Points on a hilly landscape, in no order, each with its height.
A ball rolls from a point to whichever of its 2 nearest points has the largest drop for the distance, and stops where none of them is lower. Distance is the straight distance between rows; heights are no part of it.
K237 h=260:  26   6   2  -6 -18  -6   7  -7   0   0  -9  13  17  12 -20 -23  -8   8  -2  -3  16   8 -17 -26   5 -19 -17   4   6 -17   5  11  -3   9 -19  -8  14   3   2  -1  11  12  12
K10 h=133:  12  -5 -18  -2 -12  -5 -11   1   1 -20   7  16  21  26   8  -4  -8   4 -14 -25  13  -9 -23  -1   7  20  25   6  10  -9  12 -23   2 -18  -5   2 -10  -7 -13  -4   6 -18  -1
K787 h=423:  12   4  20  -4  -4  -9  -5  12   9   4  -1  16  13 -13  11 -18  -3  10 -11  -9  24  28 -13  25 -16 -14  -2 -11   4  -8  28   4   6   7   4   6  11  -1  33  -6  -5   9  22
K355 h=315:  11  -6 -10 -10  16  -1  -3  10  -5  -2  11  -2   6  -9 -18 -15   0   3 -12  -7   6  17 -26 -14  -4   2   1  -5   9 -20   3  -2 -15   6   3  -7   5  11   4 -25   4  -4   5
K546 h=523:   4  12  14   1 -15  -8 -14 -17   7   8  10   2 -12   5 -13   7  -1   2  18   3  22 -13  21  -6  25  -9  12 -16 -13   5 -18  -5  22  -4  -4  10   0 -18  -3  16  -7  -8  17
K946 h=583:   0  -5   7  -6  16  -3  -5  11   7   2   8  -6  13 -16  22 -21  -3  11 -13 -11   6  -6  -9  20  -4   3   7  20 -23   8  13 -17  21  -3  15  -4 -14  -9  30  -1  -4  13  26
K200 h=513: -19 -12  -7  14   4  -1   2  21   7  11   5 -26 -30 -17  -8  29  20   7  -1  30  -9  16  13  17  -6  -3  -2 -17  13  -7   4  16 -19  13  -3  18   7  -5   2  -7   5 -12 -21
K753 h=515: -17  13  14   4 -25   5 -16   1  -3  13  -4   8  -4   6 -17   0  15   3  16  19  16  -1  20 -10  -2  -7  -9 -16  15 -10  -3  19  -8   6 -11  16   9 -17 -15  11   1  -4   1
K292 h=684: -11   1 -14  12  -3   8  15  -9  -7   3  -2 -18 -17 -11 -11  10   5  -4   9  11 -30  -5  -6  -1  -8   8 -25   4  12   6 -19   7 -15  -2   2  -7  -8   9 -15 -10   4   3 -32
K688 h=415: -19   2  -6   2  -6   3   4  -4 -14 -15 -13  -6   9   8  26  15   1  -8   9 -10 -10   4 -10   9 -13  13   6   5   9  -1  12  -3 -11  -3  -9  -3   3  10 -19  -2  -2 -18 -26
K581 h=473: -12 -24 -26   0  23   0   5  -7  -9  -5   0   3  11  -3 -16  14 -17 -17  -9 -14  -8 -11  -2 -15  30   1   0   5   4   7  -6 -24   4   5  14 -14   2  29 -11  -5   2 -11   1
K587 h=510:  31  -5  -4   0  -8   4  11  -8  -3   3 -17  -7   3  -4   8  -4 -24  -6  -3  10 -23  -1  11  -5  -3  -6 -20  21 -21  18  -5   5  14  17 -18  -8  16  12   6  27  15  15 -21
K755 h=398:  27   6   5 -17   4  -1 -15   4  -6 -17  -5  21   5  19   0 -17  -1   4 -15  -9  12  -5 -13   1  -3   9  16   6  -3  -5   5  -1  -9  -3 -13   5  -1  -9   0   8  -1   9   6
K474 h=663: -23   3  -9  14 -17   4  11  -9  -3  -7  -3 -13 -16   7  -6  22  10  -2  23  16 -26 -24   2 -10  -6   9 -16   5  19   4 -15   1 -27 -25 -13  -2 -12  -1 -30 -12  17 -11 -15
K281 h=418:   9  18   8 -11  -7  -3  -5   7  -2  -6  -4  10  19   3   2 -17   6  10 -10  -5  13  11 -18   1 -15  -6  -5   3   2 -12  13   9   0  -1   2   1  -3  -8  17  -1  -4   6  14
K378 h=532:  10   0   7  -4  14  -1  -4  26   5  -7   8  -1 -16 -10  17   7  16  13   8   3   8  18  18  19  -6   4  14 -16  -9  -9  10  22  -3  11  15  20  26 -15  25   4 -15  -1 -10
K545 h=113:  -2   4  -6  14 -12  -7   4  -6   8 -11   5  22   8  27   5  14 -10   4  11 -22  14  -3  -8 -10  15   6  25   2  10 -12   0 -22  16 -13  12  -4  -4 -10 -20  -2  -3 -16   1
K915 h=320:  11 -18 -15  -8  20 -23   5   8   3   1   9  -8   2 -18 -28 -12  -1   9 -36  -4   8  16 -26 -10  20  -7   5   9  -5  -4   8 -22   9   3  -1   0 -13   2  10 -22  24   2  28
K679 h=416:   8  -4 -21  -5   7   3   2  -2   0  -4  14  11 -12  12 -25   7  -3 -13   2   0   2  -2   1 -15   5   7   6 -20  14 -13 -30   5 -24  -3   8  -3  14  10 -34 -17  -2  -3  -8
K902 h=564: -16  -7  12 -13  17 -14 -21  -3   8   8  -2 -14   7 -22   3 -15   4  -6  -7 -14   8   2   3  10  10   0   2  16 -25   9  16 -25  18   8   2 -13  -9  -2  16  -1  -8   1  33
K159 h=554:  -2   3   6  -2 -12  -1  -8  13  -4  19  -3 -12  -5   1 -17  -7  10   7  -6  38   6  17  26  -2  -8 -19 -26   2 -11   3  -4  18 -15  17 -30  14  23  -9   0  16   4  -4 -13
K455 h=531:   5 -12   5 -23  25   9 -19  -4   3 -10   0  10  17  -9  -4 -15 -16   0  -1 -29  10   4  11  -5   4   7   7   8 -13  -1   5  -8  13   5  23 -14   7   8  19  -3 -13  14  38
K681 h=439:   2 -23 -22 -19  41  -1   8   3  -2  -8  13  -2   3 -15 -27   6 -13 -13  -6  -5  -9   1   8 -13  21   2   2  -1  -8   7 -18  -8  -6   7  18 -12   6  29  -1 -12   1   8   2
K186 h=468:  17  10  15 -28   0   4 -18   5 -12  -9   7   6   9  13 -21 -21  14  15 -11  14   6 -13   9  -9  -7   4  -9 -17  -8  -7  -3  14 -20  -4 -11  10   4 -22 -15  -3   3  12  15
K793 h=664: -15  -4   4 -10  16  -3   3  -8  -3  -8  -4 -20 -13 -12  21  -1   2   1  -5   0 -21  -9  11  12  -9  18  -5   7 -12  27  -8 -13 -10  -2   3   0 -22   0   3   1  -3   9  -7
K675 h=374:   4  -6 -17  14  -7   1  10   4   6  15  13   2 -14  -4 -23   1  -7  -2   2   6   2   8 -12 -12  21 -14   5  -8  15 -26  -8  11  -1  12  15  -9   9  10   6 -21   4  -6 -12
K50 h=419:  14  10   5 -20  -1   9  -5 -12  -9 -13 -11  11  13   8   3 -23  -9  -3  -5 -11   0 -13   5  -7   2   7  -6  18 -22  10   4  -8   0  -2  -1   0   9   2  -4  15  -3   6   7
K494 h=397:  -7   5 -10  15   3  13   2  -2   4   3  14  13 -20   3 -19  20  -7 -10  18  -3   2 -11   4 -11   9   0  12 -16  14 -21 -23  12   1   1  17  -6   8   0  -8 -10 -12  -3 -11
K685 h=363:  -7 -27 -20  -4  24  -8   8  -2   2   0   5 -12  14 -12 -23  -9 -13  -3 -18  -2   4  11 -22 -16  27  -2   0  15   0  -4   7 -15   8  20   0 -11  -3  29  12 -23  14  -2  16
K525 h=454:  11  19   0 -23  -8   0 -15   0 -12  -1  -9   9   8  16 -28 -10  12  -2  -1  10   6   2  12 -20   6   4  -7 -21   4 -14  -2   1 -23  10 -21   8  15  -5 -21   3  10  -2   5
K411 h=460: -25   3   2  -2  17   6 -10   6  -8   0  -6 -10   5 -11   7  -7  11  -5   6  -6  -8  10  -1   7 -15  15 -15  -8  16 -12   1   5 -27  10   2  -7  -6   3  -3 -13  -4  -9  -4
K463 h=494:  25  -9   7  -8  17   6  -2  25   6   3   1 -10   1 -13  12  -2  -3   9  -5   1   2  22  24  23 -24   1  -8 -11 -17   4   5  13   1  18  10   4  16   0  32  -7  -3  13  -6
K840 h=395:   4   7  -7   7 -26  -4   3   9  -8 -12  -6  -3   6   4  20   5   6   3  -1   9 -15   8 -16  11 -16  20   6 -11  24   4  16   1 -30   1 -17   4   5  -3 -25  -6   6 -18 -26
K750 h=154: -29  10  18  -3 -17   4 -15  -4   3  -3 -20  11  12   6  36  -2  12  -1  23 -21  12   5  -3  17 -23   8   8  -3  12  -3  23   2   0  -6   8  -4  -5  -6  -3  -4 -10 -18  14
K275 h=490:  -8  16  22   9 -18 -18   6 -17  -6   8  -8   0   3   2  21  -4   8   0  -3 -22  13 -12 -12  11 -14   0  -7  24   7  14   1  -7  13 -26   6 -13 -41  -6  -4   4   5  -2  15
K322 h=131:  -8   8  10  17 -14  -5   3 -13  11  -5   5  19  -7  11  13  12   1  -2  23 -19   9 -23 -10   3   3   0  20   7  10   1 -11  -5  20 -23  27  -7 -19 -14 -10   2 -16  -9   7
K816 h=613:  21  -5   0   8   8   5  19 -12   8  16  18  -5  -9  -8  -2   2 -14   1  -7   4  -1 -14   4  -5  31 -10  11   9 -24  16 -10  -6  29   1  12  -5  -5   2   9  11   7  11   2
K177 h=178:  -3   6   8  -6  11  -7  -5  -2   5 -11  11  -6 -18  -4   8   6   6   5  -8   1  -1 -11   8  13  11   8  20 -14  -1  -1 -15 -10   1 -15  14   1  -9 -25  -6  -6  -5   6  13
K15 h=375:  34   3  -7  -7   3  -1   9  10  -2 -13   9  17  -1   8   8  -7  -7  -2 -10  -3  -1  -4  -4   2   0   3  22  -7 -16  -7  -1   2   0  -2   1  13  11 -11   5  10   2   4 -14
K921 h=551: -13  -9  10   7  20   2  -6  21  15   4  18   0  -6 -12  18   3  10   6   5 -17  11  24  13  22  -9  -2  10 -12   0 -12  16   8   9   7  26   4  10   0  30  -1 -20   3   9
K72 h=506:   4 -10 -11 -14  29  13   0  -5  -1 -13  -2  13  21  -6  -2  -9 -15  -6  -5 -20  -2 -18   2  -8   8  12  10  15  -7  11   3 -18  17  -3  11 -15  -2  29   9   5 -11  10  10
K83 h=645:   1   4  -8  18 -11  -9  15  -5   3  -6  10  -8 -11  13   7  11   3   8  -3   5 -21 -17  -6  -3   0   3  -1   5   8   6 -17 -11 -17 -21  -5   3 -21 -11 -27  -2  17  -3 -18
K324 h=223:   6   9  -1   4 -28   0   7  -5  -9  10 -15  19  30  21  -7  -3 -22   1  12 -15   3   8 -10 -14   2 -19 -18   3  19 -12   2  18  -2   6 -11  -1  11   2  -9  -3   6  -8  -3
K101 h=470:   3  13  13  15 -22 -27  13   3   0  24   0  -8   0   4   9  -2 -13   8 -12 -18   7   8 -24   9 -12  -3 -16  28   8   9   8  -6   5 -21 -10  -4 -35  -2  -1  -4  14  -7   7
K134 h=593: -13   2 -15  -3   0   0   4 -17 -11 -23 -10   7   6  24   7  11 -11 -13  12 -10 -17 -27   0 -15   0  17   4   5   9  14 -20 -10 -18 -10   5  -6  -5   7 -32  -1   2  -1 -20
K352 h=633:   1   9   6  -9  -9  -9   6  -6  -9   4 -14 -16  -8 -17  22  -7   1   1  -2  12 -24  -6   5  19 -24   7 -15  22 -22  31  -9  -8   1  -2   1  -9 -24 -19   3   9  -2  14  -2
K923 h=569:  -6   0   3  -2   3  11   2   2 -12  16 -15 -19  -5  -6  -1   6   7 -10  11  22 -16  20  25  10 -11  -9 -33  -3  -7   9   7  17 -11  25 -22   2  20  12   6   9   3  -2 -17
K523 h=629:   8   6  -2   4  -8  -2  10  -9  -4 -12  -9   4  -4  16  20   4   4   3  -2  -1  -7 -19  -2   3   0  11   6  15 -15  21 -10 -16   0 -22  -7   9 -11 -16 -21  14   6  -8 -21
K213 h=382:   9  -6  -2  25 -20 -15  21  -4   8   9 -12   5  17  15  28   3 -15   0  -8  -3   6  10 -26  16   3 -23  -6  26  -6   8  28 -14  28   7 -13  -7   1  17  19   3  17  -1  -4
K579 h=160:   8  -3  -6   3  -3 -21 -12   1  -5 -14   3   1   3  16 -16  -2 -10   0 -21 -12   7  -4 -12 -11  17  12  19   4  -9   5  -5 -34   1 -10 -17   5  -5  -2 -21   0  14  -8   0
K697 h=329:  14   7  -3  -4 -13  11   0  13   1  -8  18  -3 -16   4 -25   6  18   4   0  39  -4 -29   5  -4  -4  14   5 -29  -1 -13 -21  18 -20 -13  -1  27  -5 -25 -10  -3  -4  24  -2
K142 h=572:  -3   5 -11  -8  15  11   9  -7 -11 -17  -6   3   1   1   1  -1  -7  -3  14  -2 -13 -22  -3 -11 -13  10 -11  -1  13  12 -27   5 -15 -11  25 -12 -16   8 -23 -11   1  19  -7
K490 h=450:  15   2   7 -13 -13   1 -10  -2  -9  -3 -17   2   9   3  16 -16  -6   4   0  14  -5   2  16   4  -7   1 -20  19 -26  12   2   4   0  11 -21  -1  16  -9   1  25   5   7  -8
K910 h=611:   5   2 -11  -1   4   4   4 -18 -18 -23 -10   8  14  18  10   1 -12  -7  -1 -12 -15 -16  -3 -12   4  20  -1  24 -12  28  -3 -23  -3  -8  -9   0 -14  14 -27  13   6  -5 -19
K867 h=259:   0   5  18  -6   2   6   3 -14  -3  10 -11  -8  10 -10  -2  -7  -9  -3  12  -2  -9   3  16  -9  -7  -6 -18  11  -6   9 -10   3  10  13  15 -12  -1   3   6  11 -13  10   8
K453 h=274:  37 -13  -9 -10  17   8   9  11  -2   3   4   8   5   0   7  -7 -13  -1  -6  -6  -8   2  14   0   3  -1   3  12 -27   3   2  16  22   8   0  -4  20  18  19  22  -2  22   3
K112 h=524:   9  -1   8  -9  -2  18  -3   1 -13   7 -11 -10  -6 -12 -12  -9   0   5   1  19 -20  11  21  -7 -10   4 -36   2 -12   9 -12  23 -15  20  -6  -5  10   1  -5   3  -1  21 -13
K473 h=279: -24 -10   3  -5  -1  -1  -9  11   9  19  13 -15 -25 -15 -34   5  15  -3  -2  32   3 -11   1  -2  -8   1 -12 -18  13 -18 -11  -2 -34  -9  -1   1 -17 -10 -16 -25  13  -5   5
K715 h=578:  32   0  -9  23  -5  -1  29 -14   3  16   4  -5  -3   7  -4  -1 -23  -2  -6  11 -10  -9  -1 -12  15 -14 -17  21 -16  17  -6   0  16  -1   3  -3  -4   6   4  23  17  18 -17
K982 h=185:  -8   8  -1  -3  -5 -15 -18  -3   7  -7  -1   0  -8  10   2   2  11   2  -3  -1  17 -11  -6  -8   4  10  12  -6   6   2   3 -19 -11 -14 -16   2  -7 -16 -24   6  11 -13   6
K304 h=604:  18   3  12 -13  -2  -4  -5   3  -1  -2  -4  -4  -9 -15  21 -16   2  11 -19  -9  -1  -6  -6  22 -11   9   0  15 -27  21   3  -7  20  -5   2   0 -27 -16  11   5  -2  10   7
K89 h=435:  13  -7   4  18  -7 -19  18   6   1   9   1  -9   3  -1  17  -9  -9   5 -30  -4  13  10 -31  13  -3 -19  -2  20  -2  10  19  -9  22  -6 -15  -4 -23   5  13 -11  19  -3   3
K796 h=530:  -1   8  17  -7 -27   4 -13   9  -2  18   6   1 -17   1 -19  -1  21   7  -8  41   6  -1  26  -7  -5 -14 -18 -18   0 -12   0  29 -15  -9 -20  24  15 -25  -2  12   4   1  -8
K925 h=483: -34  -8  -1   7   6   5 -14   9   4   1  -3 -21 -21  -7   2   6  17   4  -3  11  -8   6   7  12  -3   7   2 -20  10  -8   7  -6 -13   9  -1   5  -1  -2  -4   4   0 -12  -6
K436 h=164:  -2  -5  -1   3  -1  12  -2  10  10  -4  -8  14  12  -1  25   8   1  -1  13 -19   7  25   8  13  -2  -3  21   1  -6  -7  31   5  16   8   0   4  30  14  27  10 -20 -19  -2
K518 h=493:  -1 -10  -5  19   4  11   1  18  14  16  20 -14 -33 -21  -7  24  20   8   8  31  -2   9  16  19   2 -12  17 -14  -1  -9  -4  25   5  11   9  16   6 -11  13   5 -10  -6 -15
K59 h=534:  -4  10  -3  22 -26 -10   3 -23   5  -1  13   4 -18  12  -4  16  10  11  10   5  11 -11  15 -13  26  -8  20 -14 -13  -7 -17  -1  11 -19 -11  18   4 -20 -13  20   6 -12 -10
K385 h=197:  -9   8   5  -5 -16   3 -11  -6  -1  -2 -16  23  20  20  -2  -1  -5  -3  17 -20  11  -2  -3 -20  14 -10  -2   5   8 -13  17   1   5   3  -9  -1  14   4  -4   3   5 -13  16
K208 h=132: -22  -3   3  12  -6   2  -6   3  15  -3  -2  16   2   8  29  11   5   1  23 -27  16  11  -7  14  -6   2  26  -6   8 -11  20  -3  17  -5  12   5   2   1  19  -2 -18 -14   2
K347 h=480:  -4   4  -4   6  -2  21  13  -9  -7   6 -12   5   7   4  10  10  -8  -9  13  -9 -10   5  10   9 -11 -13  -6   3   8  -1   4  20   7  17  10   2  18  25   6   6 -16  -2 -15
K133 h=420:  -9   5  -8  22  14  10  11  -4  11   7  11   8 -28  -1  10  23  12  -8  13   0  -8 -17   1   8   8  -2  24  -6   1  -8 -11   2  10 -12  27  -4  -4  -3   6   3 -14  -4 -15
K947 h=359: -10  -4   5   8  -9   6   6  -8   5  13  -9  12   1   3  11  14 -18  -5  14 -12  10   3   0   6  14 -17   3   7 -10   2  18   8  33   2   2 -13  13  15  25   4  -8  -3  12
K806 h=445: -27  -3   1   3   9  11   1  -6  -7   1 -16 -11  -2   2  20  19   4 -22  19  -2 -26   5  10  14  -8   1  -6   5   4  10   7   3 -10  16   0  -4  11  13   5   6  -9 -15 -23
K123 h=304:  -5  -4   0   8 -13   1 -16  11   5  11  24  -8 -27  -5 -32  14  26   1   0  28  10 -14   6  -7   4   4   8 -23  12 -24 -11   9 -15  -4  -2  16   2 -22 -12  -7   5  -1   6
K202 h=209: -20  -2  -2 -14 -10 -12 -26   0 -12 -12 -12 -14   1   5  14  -2  15   2  -6   4   3   9 -10   4   4  14  12  -5   2   4  14 -28 -19   0 -28  14  -7  -2 -15   5  10 -14  -9
K249 h=280:  -2 -11  -6  -3  19 -21  12   6  -3  11  13  -6   5 -14 -14 -11  -6   7 -17 -12   7  11 -32  -6   4  -3  -1   4  14  -8  -3 -13  -3 -12  12  -2 -30  12  10 -29  11   1  15
K105 h=533:  -9  -6 -10  -2  17   4   8 -18  -4   1   2  -3   4 -13  10 -11 -11 -11  -5 -16  -3 -19  -5  -7  18   9  -2  32 -17  18   2 -19  30   9  13 -16 -13  20  10  11   1  13  13
K810 h=512:  -5   2   0   5   2 -17  14 -13  -1  14  -4  -8   4  -6  16 -11  -2  -1 -11 -19  -1 -11  -8   1   0   3 -10  38  -9  26   1 -20  23  -5   5 -16 -33   6   4   4   4   0  10
K686 h=156:  -7   7  -1  -4  -5  -5 -18  -9   5 -16   6  16  27  11   5  -8  -2   2  -4 -30  16   8 -15  -9  -4   8   9   6  17 -10  21 -23   5 -14  -5 -12 -14   1  -2  -6  -9   0  16
K246 h=403: -15 -27 -16 -24  34  -6 -13   9  -1   2  14 -13   8 -21 -33 -10  -6  -7 -14  -3   7  12  -7 -17  15  -1   6  -1  -6   5 -17 -21  -7   9   7 -13  -5  27  -2 -28   5   4  18
K162 h=489:   3  10  22 -17   0  11 -14   4  -4  -4  -3 -14   3   1  -6 -14  17   8   3  21  -5  -3  19 -11 -14   6 -30  -4  -7   8  -4  16 -17   4 -10   7   0 -19  -5   7  -1  19  -1
K432 h=507:  -3   0  -2   1  10   6  -1  19   6 -18   2 -14  -9 -14  12   7  29   7  -7   7 -16   3  -4  12 -16  21  10 -21  12  -6   5   2 -19  -5   0  11  -1 -12   5  -9  -8   1 -17
K634 h=552:  -1   0   1  18  -3   7  18 -14   5   4   9   0 -19   9 -15  26  -2   0  13  12 -14 -17  17  -6  20  -8  10  -8 -14  -5 -16   6  17 -10   1   2   7  -3 -16  20   1   2 -20
K278 h=346:   8 -16  -7  -9   8  -1  -2  11   1  -4  -4   8   9   2 -20 -10  -5  -4  -3  -3  11  18  -8 -15  22 -10  -2 -11   4 -30  11   1   1  17  -8  -3  25  22  14  -7   7  -3  19
K668 h=205: -38   2   4   1 -10 -12 -19 -10  -4  -7   0   1  -4  15  -8  17   2 -14  10  -5  10  -7   6 -10  20   6  20  -1  -6   7   0 -32  -2  -7 -16   3 -14  -4 -27   7   9 -29   4
K284 h=322:  -2  -4 -21  29 -16  -9  36   1   9   3   5   6  10   9  10  13 -23  -4  -5  -3   1  20 -23   0   8 -12   2  20  15   5  15  -6  13   0 -14  -4  -4  16   5  -2  23  -5  -7
K637 h=291:   4   4  -4  -6 -17  -7  -6   1  -8  -3 -13  -9  30   6   5  -3  -9  -2 -11 -10   9  19 -22  -2  -4  -9 -14  14  11   2  30 -13   6   2 -34  -8   5  14   6  10  10 -10   6
K503 h=372:   9   5 -13  10 -21  -8   0  13  -2  -3   1  -7 -18  10   8   7  24   7   0  31  -5  -6  -4   0 -14  17  12 -22  16  -2   5   4 -17  -6 -19  27  13 -15 -21  -3  15 -11 -20
K602 h=407:  25   9   6   1  -5   3   3  22   5  16   4 -13  -2  -9  -2 -13   9   4 -11  31  -3  20   8  28 -34 -11 -22 -17  13  -8   0  21 -13   2  -4  11   6 -16   2 -10   9   7 -11
K927 h=317:  26 -13 -14   0   6  -6  10  -4   3 -11  -2   5  19   4 -20 -10 -14   9 -25  10   7   6 -23 -21  23 -19  -5   2   1 -17   5   6   3  23 -23  -5  17  21  11  -3  16  12  11
K412 h=246:  -4   2  -8   3 -11  -8  -8   4  -9  -6  -9 -11   9   5   5  -1   3  -9  -5   7   1  23  -9   3   2   3  -7   0   9   1  31 -13 -10  15 -39   8  15   5  -9  16  12 -23 -17
K98 h=325:  17  -5 -18  20   6   7  31   2   1  10   6   1   3  -6   5  12 -12  -2   0   2 -12  19 -20  -6   4  -9  -6  -4   9 -14  -2  16   7  11  11  -6   6  21   7  -8   5   4 -19
K266 h=341:  27   3  -1   1  15  13  12  13   1  -3   7  16   2   3   8 -11 -12   3   0  -3  -3   1   9   4  -3  -2  14  -6 -19  -4 -13  23   8   1  23  -2  11  -4  19   2 -14  16  -8
K612 h=196:  15  -8   4 -11  17  13  -3   7   7  -9  -2   9  16   2  16   3 -13  -4  10  -8   0  14  20   4   2   2  20   9 -26 -10  25   6  15  15   1  -4  34  18  26  16 -18   7   8
K611 h=436:   1   0  -3  -3  -3  -6 -11  -1  -3   2   0  -1 -12   3 -32   2  -3  -8  -5  10   0   3  -4 -23   7  -6  -7 -18  12 -16 -21  -4 -31   3 -20  -3   5   0 -22 -13  18  -5  -6
K435 h=228: -45   3  -1   5   0   0  -9  -9   7  -7 -10   1  -9   5   7  27  14 -12  32  -4   5  -3  12   2  14   2  20 -14  -5  -5   3 -14  -3   0 -10   7   9   3 -12   8  -7 -35  -3
K770 h=340:   6  -5 -10 -13   7   1 -10   1  -5 -11  -7  -5  32  -4   6 -19 -11   0 -20 -10  10  14 -12  -2  -6   9  -5  24   0   9  28 -12  15   6 -13 -11  -7  25  22   9  -7   4  15
K244 h=247:  -8  14  20  -3   1  11  -9 -18   5   8  -1  10   6   5 -15 -15  -7   4   7 -11   9 -16   2 -13   3  -6 -15  -2   8   1 -28   5  11 -13  24 -18 -25  -9  -3   1 -14   8  22
K824 h=529:   3   5  -6  -3   9  13   0  16  -1 -10   7  -4  -7  -7  -2   5  15   7   7   7  -8 -10  14  10 -31  14   3 -24  22 -10  -6  27 -27  -2  10  16  12 -14   3 -17 -14  24 -11
K5 h=242:  11 -12 -17  12  -6  -8  25  -1  -7   9 -10   0  10 -12   3   3 -23  -7 -12   0  -9  21 -28   0  -6 -18 -17  15  20   4  13   3  -6   8  -6 -15  -1  24   9  -8  13  -9 -26
K301 h=438: -21  15   1   1  -7   9   4  -4 -13 -13 -20  -3   7  -1  13   5  11  -2  20  -3 -14   0  -3  10 -35  11  -6  -5  31 -11   5  16 -31  -5  -1  -2  -8   0 -12 -13  -9 -15  -9
K562 h=152: -12  10  11   2  -7 -10  -5  -6  12 -10   8   5  -9   4  22   4   2  -5  -4 -15  11 -16  -1  19   8   9  24   8 -13  11  -2 -16  23 -15  16   3 -18 -18   6   3 -15  -4  10
K759 h=353:  34  11  -3  -5 -20  -7  -9  12   1 -11  10   4 -11  15  -2  -5  22  12  -7  17  -6 -11   4  -8  -9  16  16 -29  12 -13 -12  24 -19  -9  -7  24  11 -26 -13  -5   5   4 -12
K314 h=548: -20 -21   9 -23  24  -8 -10  -1  11   4  -6  -6  13 -25 -16 -13  -7   0  -7 -20   7  10  -3 -16  18  -2  -2  14 -11   6   9 -11  21  14  12 -15   0  18  20 -11  -2   0  49
K654 h=373:  18   9   5  -3   1  -3 -12  19  -1   1   7   6 -10   6  -4 -11  11   4 -11  18  11  10  -1   8 -14   2  -3 -25  11 -21   7  18 -16   3   2  14   7 -13  -5   0   2   2  -5
K741 h=496: -18 -13  -2   4  12   1  -1 -22  -7   2  -1   8  -4  -3 -16  11 -10 -11  13  -7  -6 -16   9 -10  30  -6  17  -1 -16  12 -14 -20  14  -7  15  -8   2  14 -15   6  -5  -8  -2
K169 h=455:  -2  -7  -7  24  -1  10  21   0   6  20  18 -14 -26 -10   8  26  12  -6   0  14 -16   4   5  15   0 -13   6  -2  -7   1 -16  15  16   1  14   8   1  -4  13   0 -11  -3 -23
K93 h=446:  22   7   8  -1   5  12   2  21  11  18   7   0  -3 -13  -1  -4   7   8  -3  13   2  20  15  12 -27 -11 -20  -8  10  -4  -1  26   0   8  16  13   5  -8  14  -6 -14  23   4
K631 h=216:  -8   1  10 -12  17 -14  -7   2   4   1  16 -22 -19 -18  -1   2  19   5 -16  14  -2 -21   3  17 -10  16   4 -16 -12  13  -8 -17 -12 -22  -1   7 -25 -27  -3 -14   5  13  20
K214 h=176: -17  14  14   1 -31   0 -20 -13 -10  -4 -25  11  21  11  19  -6   0  -7  19 -25   7  -3  -5  -1  -7  -8 -12   7  13   6  20   1   0   1 -12  -1   5   0  -9   3  -6 -22   6
K40 h=503: -13  12   6  11 -17  12  -5   1   0   7 -17  11   1   7   2  -5   4  -3  20  -2   4   9  11   2 -11  -9  -2  -9  13  -7   3  27  -4  13   2  13  14  -5  -1   8 -16  -8  -3
K91 h=204:   4   0  17  -4  21  13   2 -11  -4   6   7   8   5  -7  -9 -20   1  14   5  -5  -1  -8  11  -7 -18  -3 -23  11   2   7 -19  18   5   2  25  -8 -11 -11   5  -5  -2  20  19
K458 h=511: -24   2  10  10  -5   6  -3 -17  15   5  12  10  -7  10 -17   9  -9  -5  20  -1   5 -22  15 -11  32  -7  18 -11   1  12 -30  -5  21 -10  14  -7 -12  -1  -7   6 -13  -2   8
K628 h=314:   8  -4  19   4   2  14  14 -12  12  27  -8   5   1  -5   2  -5 -17  -4   9   1   3  -5  10   7   6 -23 -11  14 -16  12  -4   9  32  16  16 -17   8   3  30   5 -19  13  12
K18 h=251: -31  -2  11 -12  11  -3 -14  10  -4   2   7 -20 -12 -17 -21  -4  23   1  -3  14   5 -17   7   9  -9  12  -6 -19  11   1 -13  -9 -32 -18  11   0 -17 -18  -4 -19   2   3  28
K641 h=581:  26  -1  -5  10  14   6  25  -7  -3   9  12   1 -20  -1   2  13 -10  -4  -1   9 -19  -7   9  -9  14  -7  18  -1 -30  11 -16   4  14  -3   1   1  10   8  10  19  -8   3 -23
K834 h=394:  -3  -6  26   5 -10  -5  -3   5  12   7 -15  13  11   1  12  -8 -12   0   0  -7  20  22  -4  20  -6 -22  -9   4  -4   7  25   3  26   8  -2 -13   3   6  31   9 -11   6  23
K195 h=550:   0   6  -3 -10  13  15   2  -2  -7 -24   2  -1  -1   3  -9   6   7   1  13  11 -16 -21   5  -8 -21  16  -7 -15  23  -3 -26  18 -33 -16  15   6  -2  -8 -15 -16  -7  29  -3

For each start below, name the point where the ball stops.
K641: K249
K587: K208
K281: K208
K697: K545

Call two points neighbours if one is among the 2 nearest of the other. Go from one point of each pair to the other, from neighbour to neighbour, staying as low as possible. Name the highest point that can't be avoided.
K5, K982: K200
K91, K208: K787
K249, K208: K278
